Each row is a point on a landscape with many peaks, with its height.
From any point a climber steps to the highest of the 2 points nearest to it. It stops when none of these is higher. Distance is the straight distance between rows; heights are no part of it.
j_706: [ 56 -16  21  26 -19  -3 -24  18  -5   2 -10   9  16  38   0   9   4   8
  41  11  34  -6]  (h 336)
j_530: [ 11  15  11  21  -5  12 -11   4 -55   9 -27   8  40 -14  23  39 -34   3
  37 -15  -9 -35]  (h 641)
j_241: [ -3 -24  37 -49  16  18  31  -4  32   8   6 -23 -48   6  -2  -4  19  25
 -26  11  13 -22]  (h 51)
j_462: [ 31  30  -5 -43  -3  -5  33  16  26   3  34 -30  28   0  13 -18  51   7
  12  60  -1  43]  (h 556)
j_784: [ 11  47  13 -30  36  12  25  -7  -7   0  29  -4  -6 -22   1 -54  20 -15
  33  22  41 -26]  (h 214)
j_888: [-29 -20 -37 -26   0  37  30   3 -57  10   7 -10 -10 -34 -23  38  -1  15
  -6   8 -20 -34]  (h 42)
j_821: [ 10  -8   7  25  -1 -17 -33   9  13 -30 -13  29  36  14   6 -29 -29 -32
  13 -17 -35  13]  (h 235)
j_219: [-13  26   3  32  -4  -2 -47  14  10 -28 -36   1  12  -4 -18   5 -52  -8
 -14 -24   4 -23]  (h 431)
j_936: [-37   8 -32 -26  33  14  43 -46 -19  29  12  18 -32   0   0 -26  44  -9
 -11   5 -22  -1]  (h 409)
j_749: [-31  -5  24 -61   8  -8  35 -24  10  -8 -10  -9 -19 -45 -26 -35  17  -3
  24 -12  32 -39]  (h 34)
j_389: [ 36  12  -7  12   0  16 -52  16 -39  35   2  -9 -14  24  14  54 -15  44
 -12  19  20  11]  (h 200)
j_374: [ -5  -9  -7 -17 -32  19  -9  39  -2  -6  -6 -19  16  13 -68 -22 -15  25
 -24  -1 -23 -22]  (h 57)
j_81: [ 56   7  15  48 -45 -21 -21  19 -17 -23 -12  43  52  27  29   9 -37 -15
   7 -44  -9   0]  (h 75)
j_243: [-14  30  41  -5  20   4 -26 -34  35  20  25 -27 -54  19   8 -38  22  18
 -23  15  46   3]  (h 278)
j_479: [-34  40  40   7  -4 -40  47 -69  16   9 -36   6 -35 -23 -11  -9  18 -15
 -29  -6  22  -3]  (h 736)
j_161: [ 51 -30   0 -20  -3 -22  11   9  -2 -12   6  31  40  -1  25  15 -25 -20
 -18  22 -58  37]  (h 394)
j_208: [ 15 -14  18 -17  28  -2   4 -18  30  21   6  -3 -28  28  37   6  38  10
 -27  33  -7  43]  (h 124)
j_707: [-15 -21  54 -50   4 -10  24 -23  39  -1 -17 -29 -36 -30 -21 -13   9  10
 -17  -3  41 -36]  (h 17)
j_308: [ 45 -50  -7 -29   0 -15   5  -6  32  12   3  11  16  13   7   0  35 -16
  11  50   3  24]  (h 212)
j_674: [ 46 -13   5   5   4 -10   1  12 -24 -12 -17  35  30  12  41  32 -25 -15
   6   6 -32  14]  (h 461)
j_46: [-14   0 -30 -38   1  32  20  19 -53  -3  12 -22  -7 -29 -31   2   8  42
 -11  21 -29 -14]  (h 26)
j_572: [-34  40  12   1  -7  -6   7  21  20 -33  -7 -30 -10 -26  -9  -2 -21  14
  44 -13  60 -41]  (h 739)
j_998: [ 27   0  -6  19  -4  13 -11  22 -26  15  -1  26  18  30 -14  15  -9   6
  49   3  36 -17]  (h 438)
j_867: [-41  11 -26 -10   4  20  14   5 -10   9  32  -5 -13 -10 -28 -21   0 -25
  41 -19  41 -38]  (h 210)
j_339: [-11  18   6  13  40 -12  -7 -54  19   8 -24  27 -28   5  18 -17   8 -17
 -68  -1 -26  22]  (h 588)
j_577: [-81   2 -19  52 -28 -10 -14  -6  16 -12   7  -2   6 -51  -7  29   1 -20
  17 -56  36  11]  (h 77)
j_342: [  6  16  37  28  15   2 -24 -31  38  -6   8 -29 -47  22  35 -31  24  18
   2   8  34   9]  (h 347)
j_93: [ -8  17  10  36  22  -8 -37 -22  36 -15 -17  -2 -24  12  24 -20  -1  -2
 -24  -7  -8  22]  (h 464)
j_671: [ 25  -6   6 -28   2  -1 -13  16 -11   8   0 -18  36 -11 -31  -2  -5  17
  11  55 -13  10]  (h 509)
j_723: [ 37  18  -8 -38 -23  -5  20  32 -10  14  33 -27  31   6   5   9  21  17
  34  54   0  30]  (h 620)
j_415: [-35 -10   6 -15 -10  18 -13  21  18  -3  -4 -28 -11   3 -42 -21 -19   6
   4 -19   1 -22]  (h 111)
j_113: [ 49 -70 -13 -42 -24 -24  21  13  21  16   7  -5  32   1 -24   5  18  -3
  -9  47 -23  15]  (h 267)
j_90: [-64  -5  -4  -2 -19  -7  54  -2   7 -13   8 -27 -14 -31  21  15  18   0
  28 -49  11   0]  (h 95)
j_652: [-36  24 -27  61  -4   6  29  29  31 -26  -1   4   6  25  19 -12   8   7
   9 -19 -23   4]  (h 153)
j_88: [  0  26 -21  12   3  29 -37  14 -47  33   2  -4   0  -1 -17  50 -36  39
 -24  16   6 -11]  (h 149)
j_428: [ -3  -4 -31  27 -51  28  -2  26 -21  28   8  16  52  35 -55  -3   0   1
   6 -31 -18  -8]  (h 39)
j_293: [-21 -40 -14  64 -18 -17   1 -11   7 -24  -4  22 -33  -5  53  43 -24 -32
  17 -59  20  -8]  (h 2)
j_183: [-59  -3  31 -26 -17 -34  28 -15  21  -8  -3 -20  -9 -51 -13 -16  17   2
  25 -43  40  -2]  (h 65)
j_576: [ 64  -3  14  72 -22 -26 -46  16 -16 -27 -16  21  17  38  22  10 -24 -10
  16 -46   5 -10]  (h 122)
j_32: [-58   5 -34  26  -3  16  59   5   9 -24   0  -5  -4   1  15  -9  28 -12
  13 -37 -33  -5]  (h 120)
j_50: [ -3 -13 -36  18  -3  27 -15  -1 -61  37   2  15  37 -17 -40  34 -30  22
 -33  12 -33 -13]  (h 101)
j_261: [ -7  -4 -20 -19 -11  22   4  25 -22  -4  -1 -28   4 -21 -63  -5  -9  45
 -42  22 -33 -17]  (h 22)
j_911: [ 32 -36   9 -20  11  -6  -8 -23  35  31  27  -6 -13  27  26  -4  56  -9
   6  39  12  42]  (h 162)
j_115: [-16 -11 -16 -38  13   8  36 -33  -8  14  -3  14 -20  -1 -25 -37  45   9
 -47   4 -47  10]  (h 443)
j_246: [ -4  21 -26 -36  41  22  11  -2 -27  20  27  10 -18 -23 -22 -19   6 -10
  20  22  28 -31]  (h 257)
j_107: [-15 -14 -11  26  33  -3  40 -27  14  -2  -8  18 -37  16  64  16  23 -11
   6 -10   6   5]  (h 53)
j_596: [ 54 -26  38   9   3   4 -22  16 -19 -20 -26  -2 -20  19  20  27 -14   5
  38  -3  48 -39]  (h 220)
j_696: [-13  -4 -40 -18 -15   4  -3  15 -10  32  34  -6  11  16 -16  -8  25  -3
  21  14 -24  41]  (h 119)
j_567: [ 31  13  -1 -21  23  -5 -36   8 -13   0   4   3  21 -11  -8  -4  11   1
  35  53  16   6]  (h 411)
j_543: [ 14  62  33  -9  44  -2  -6 -28  -4  -2  26  -6  -3 -14  27 -73  24 -20
  34  26  34   0]  (h 172)
j_37: [  4  20  15 -48   8  -2  35   4  17   1  18 -29  10   1  13 -40  52  25
   1  32 -29  42]  (h 505)
j_536: [-33  31  18  -1  -3 -48  67 -30  22 -13 -40  27  -2 -55 -15  15  21 -27
 -48 -20  33   6]  (h 653)
j_688: [ 43   2  11  12  -5  -5   8   7 -51  -7 -21  33  58 -16  30  32 -48   4
  -7  -4 -43  -8]  (h 533)
j_739: [ 22   0  29  -3  15  23   1  16  -4 -12   5 -21 -29  18  35  10  -2   6
  44  10  56 -28]  (h 146)
j_249: [ 21  -6  34  11  34  12  32  -5  20 -27 -13  -1 -28  19  59   6  31   6
  19  12  29  -7]  (h 91)
j_372: [ 10   2 -17  25  11 -14 -49   3  13   3  -8  -3  -8  27  13   6   4   3
  -7  17  -9  42]  (h 356)
j_238: [ 14 -30 -22  -1   5  27  19  17 -43  18  -2  20  13  -5  -8  46 -21  12
 -23  13 -26 -21]  (h 68)
j_501: [  0  -9  22 -22  11 -10 -35   7  11 -32 -13  10  29 -17  -6 -28 -42 -15
 -23  -8 -54   9]  (h 344)
j_42: [ 15  23 -19 -16  48  12 -14  -4 -15   0   2  27   6  -6 -42 -11  14  -3
  12  49  39 -26]  (h 316)
j_940: [ 49 -18  10  22 -45 -41 -13  25  21 -21  -6  26  48  28  19  -9 -37 -17
  11 -17 -23  25]  (h 140)
j_653: [-17  27  -1  23  10  -6 -25  11   6 -33 -31 -11 -12 -10  -1  19 -29   7
  25 -19  38 -34]  (h 585)
j_220: [-25  16 -12  47 -16   6  16  34  36 -36  -3  -4   6  28   9   7 -36  -4
 -34 -46 -21  -6]  (h 209)
j_255: [ 51 -43  -9 -39 -30 -44   9  -4  25   1  11 -10  25 -13   9  25 -24 -10
 -37  49 -53  38]  (h 331)
j_470: [-20   8   1 -19  30  17 -39 -32   4  37  45 -12 -44   9   7 -40  12   1
   7   5  19  26]  (h 204)
j_752: [ 15   8   4  38 -12   1 -17  37  23 -37 -14  15   1  33   1  12 -56  -4
 -37 -31  -6 -13]  (h 292)
j_945: [ 64  -7  11  73 -26 -16 -32  30   1 -14  -8  -7  -4  53   9   8   0  19
  40 -19  32  -5]  (h 225)
j_539: [  9  18 -27  21  -2  14  -7  17 -51  21  -2  25  42  14  -3  24  -1 -11
  43   3  -9   0]  (h 534)
j_805: [ 19 -27  27 -28  37  16  23   3  20   0  -7 -15 -24   7  36  21  12  23
 -34  35 -16  11]  (h 89)
j_333: [-36   0  -4 -25   5  -3  15 -40   5  -3 -20  -1 -26 -28 -19 -21   4 -10
 -79 -26 -47  -6]  (h 493)
j_554: [-25   4 -24 -15  16   4  -8 -17  -2  37  49  -4 -14  10  -9 -48  31 -11
  15   3 -11  43]  (h 156)
j_284: [ -4 -20  10 -41   9  -2  -9 -12   8 -23  -6  -1   2 -26 -18 -38 -21  -7
 -53 -14 -67   3]  (h 425)
j_561: [-60 -11 -20 -14 -22  32 -14  -3 -20  21  14 -14  -6 -17 -31  10 -10 -12
  15 -33  -1 -29]  (h 165)
j_651: [-77 -19 -20  16 -43  21 -32 -12  -2   5  10 -17   9 -35 -26  35 -22 -36
  -3 -65   4 -14]  (h 123)
j_777: [-54 -14  -9  45 -17 -13  -5 -15  12 -25 -12  13   0 -42  29  36 -21 -36
  21 -58  16  -4]  (h 41)
j_361: [ 46  -9  -9  20   2 -11 -63  10 -19  23 -18   9  -1  21  10  39 -12  16
 -18  19   2  31]  (h 266)
j_454: [ -4   9 -42  -6 -53   0 -10  37 -10  29  30  -8  37  27 -51 -15  10  11
  22   9  -7  20]  (h 82)
j_684: [-28  18  29  19   3 -29  30 -65  23  10 -30  23 -49  -1  14  -9  -4 -23
 -65 -20 -11   9]  (h 646)

Call two points neighbours if one is among the 2 nearest of the other. Go from one point of each pair to the other, from neighbour to neighbour, staying as high as possible. Name the lowest point that can't be avoided.
j_333, j_530 | j_81
j_572, j_723 | j_867
j_333, j_479 | j_554

Where does a climber stop that starts at each point below?
j_81 | j_333
j_749 | j_572
j_293 | j_530
j_576 | j_530
j_784 | j_723
j_596 | j_530
j_220 | j_572
j_867 | j_723
j_707 | j_530
